Each row is a point on a landscape with many peaks, with its height.
From any point a climber takes the steepest step (rise divided by distance) to one of its 5 nearest points. It stops when none of these is higher. Distance is the straight distance between rows; heights are no part of it.
pof: [167 126 144 105 104 163 164  84]  h=59.1
Lun: [119 116 137  80 157 174 115  67]  h=41.0
vek: [ 88  99 120 105 136 125 130 134]  h=29.2
dabe: [147 121 128  77 134 186 130  51]  h=58.4
Diluf: [127 176  92 189 112  74  92 155]  h=52.3
fof: [136 172  98 180 114  69 102 157]  h=52.5
mutiz: [120 118 116 123 110 112 129 153]  h=36.8
Mefo: [147 140 120 161 119  99 135 159]  h=48.0
magu: [191 140 150 117 105 166 165  85]  h=34.0
bepo: [144 178 104 189 121  90 105 162]  h=53.4
vavak: [172 141 142 152 128 124 157 152]  h=56.2
mukib: [120 162  88 177 102  70  87 159]  h=51.5
Ziv: [106 111 140  89 142 168 124  82]  h=39.0
Vofad: [ 52 107 106 109 158 102  78 159]  h=23.0
kup: [203 158 176 151 132 168 182 104]  h=18.4
bala: [159 150 125 163 125 110 141 162]  h=54.5
zomu: [184 153 163 171 140 153 174 137]  h=22.5
Sozo: [ 77  94 131  96 148 132 107 129]  h=16.0
kab: [ 58 104 129  98 157 121  97 141]  h=13.2
mifef: [189 167 172 167 142 159 183 130]  h=22.9
Zirob: [ 78 121  80 128 119  88  84 166]  h=69.1
razaz: [ 80 101 152  86 168 147 104  97]  h=10.2
divaf: [147 189 109 194 135 102 116 160]  h=55.9
nenek: [134 111 121 134 109 113 134 148]  h=38.0
Mos: [120 104 131 109 119 137 144 122]  h=61.5
zemi: [130 115 133  81 132 169 131  68]  h=55.8
Nalim: [126 105 127 113 116 125 148 135]  h=53.7
Gasa: [ 78 104 102 115 125 107 101 161]  h=65.6
nusom: [120 121 104 140 108 103 118 162]  h=50.5
vop: [130 104 133 107 114 142 144 104]  h=67.8
mafa: [142 124 126 137 110 114 141 152]  h=44.3
mosu: [109 102 115 113 113 118 134 137]  h=44.0
zigez: [146 158 107 173 119  92 113 167]  h=51.7
vupu: [162 127 143 141 118 128 152 138]  h=56.0
rin: [ 59 104 113 109 156 109  87 143]  h=18.5
tibeg: [118 171  95 184 105  55  85 146]  h=51.6
Beveb: [169 167 141 186 142 128 151 157]  h=67.7
Ton: [159 120 145 125 105 138 154 122]  h=58.1
ter: [ 86 110 146  86 157 156 112  81]  h=21.9
kiz: [142 131 131  74 166 199 100  51]  h=46.7
lum: [ 67  98 151  91 169 137  99 114]  h=3.4
Rozu: [182 146 165 149 122 143 173 130]  h=42.0
Siz: [145 119 139 124 113 126 149 135]  h=54.9
fumo: [178 144 157 159 129 134 164 136]  h=48.8
Tomab: [ 78 110  94 122 119  95  89 160]  h=32.6
zunil: [154 178 119 195 145 108 130 156]  h=59.2
mef: [ 73 102 111 103 136 120 102 140]  h=30.1
Pozun: [ 96 101 139  92 137 147 128 102]  h=40.9
deka: [ 41 109 121 101 175  99  64 157]  h=20.8
beval: [144 111 136 102 114 155 152  92]  h=64.4
vupi: [181 140 153 134 113 159 175 106]  h=47.3
Basi: [119 107 120 117 108 122 134 144]  h=45.3
mora: [148 117 132  88 116 174 142  62]  h=61.0
panom: [ 78  93 134 103 150 138 116 117]  h=22.0
rafid: [177 130 141  94 111 173 159  71]  h=51.3
papu: [ 70 111 101 117 136  98  83 160]  h=33.7
soko: [190 154 169 150 130 157 175 116]  h=27.8
zerim: [166 129 152 122 108 150 164 105]  h=60.3
zad: [157 155 115 173 121  96 125 166]  h=52.9
zelo: [111 133  93 146 102  91 105 164]  h=64.5
dafu: [114 103 135  92 132 152 131  96]  h=53.0

Two climbers start at each pair of points below. Name the first point that both come to, or write -.
mutiz, rin => Zirob
panom, Basi => vop
Sozo, papu => Gasa
Diluf, fumo => Beveb
deka, mosu => -
kup, Siz => vop
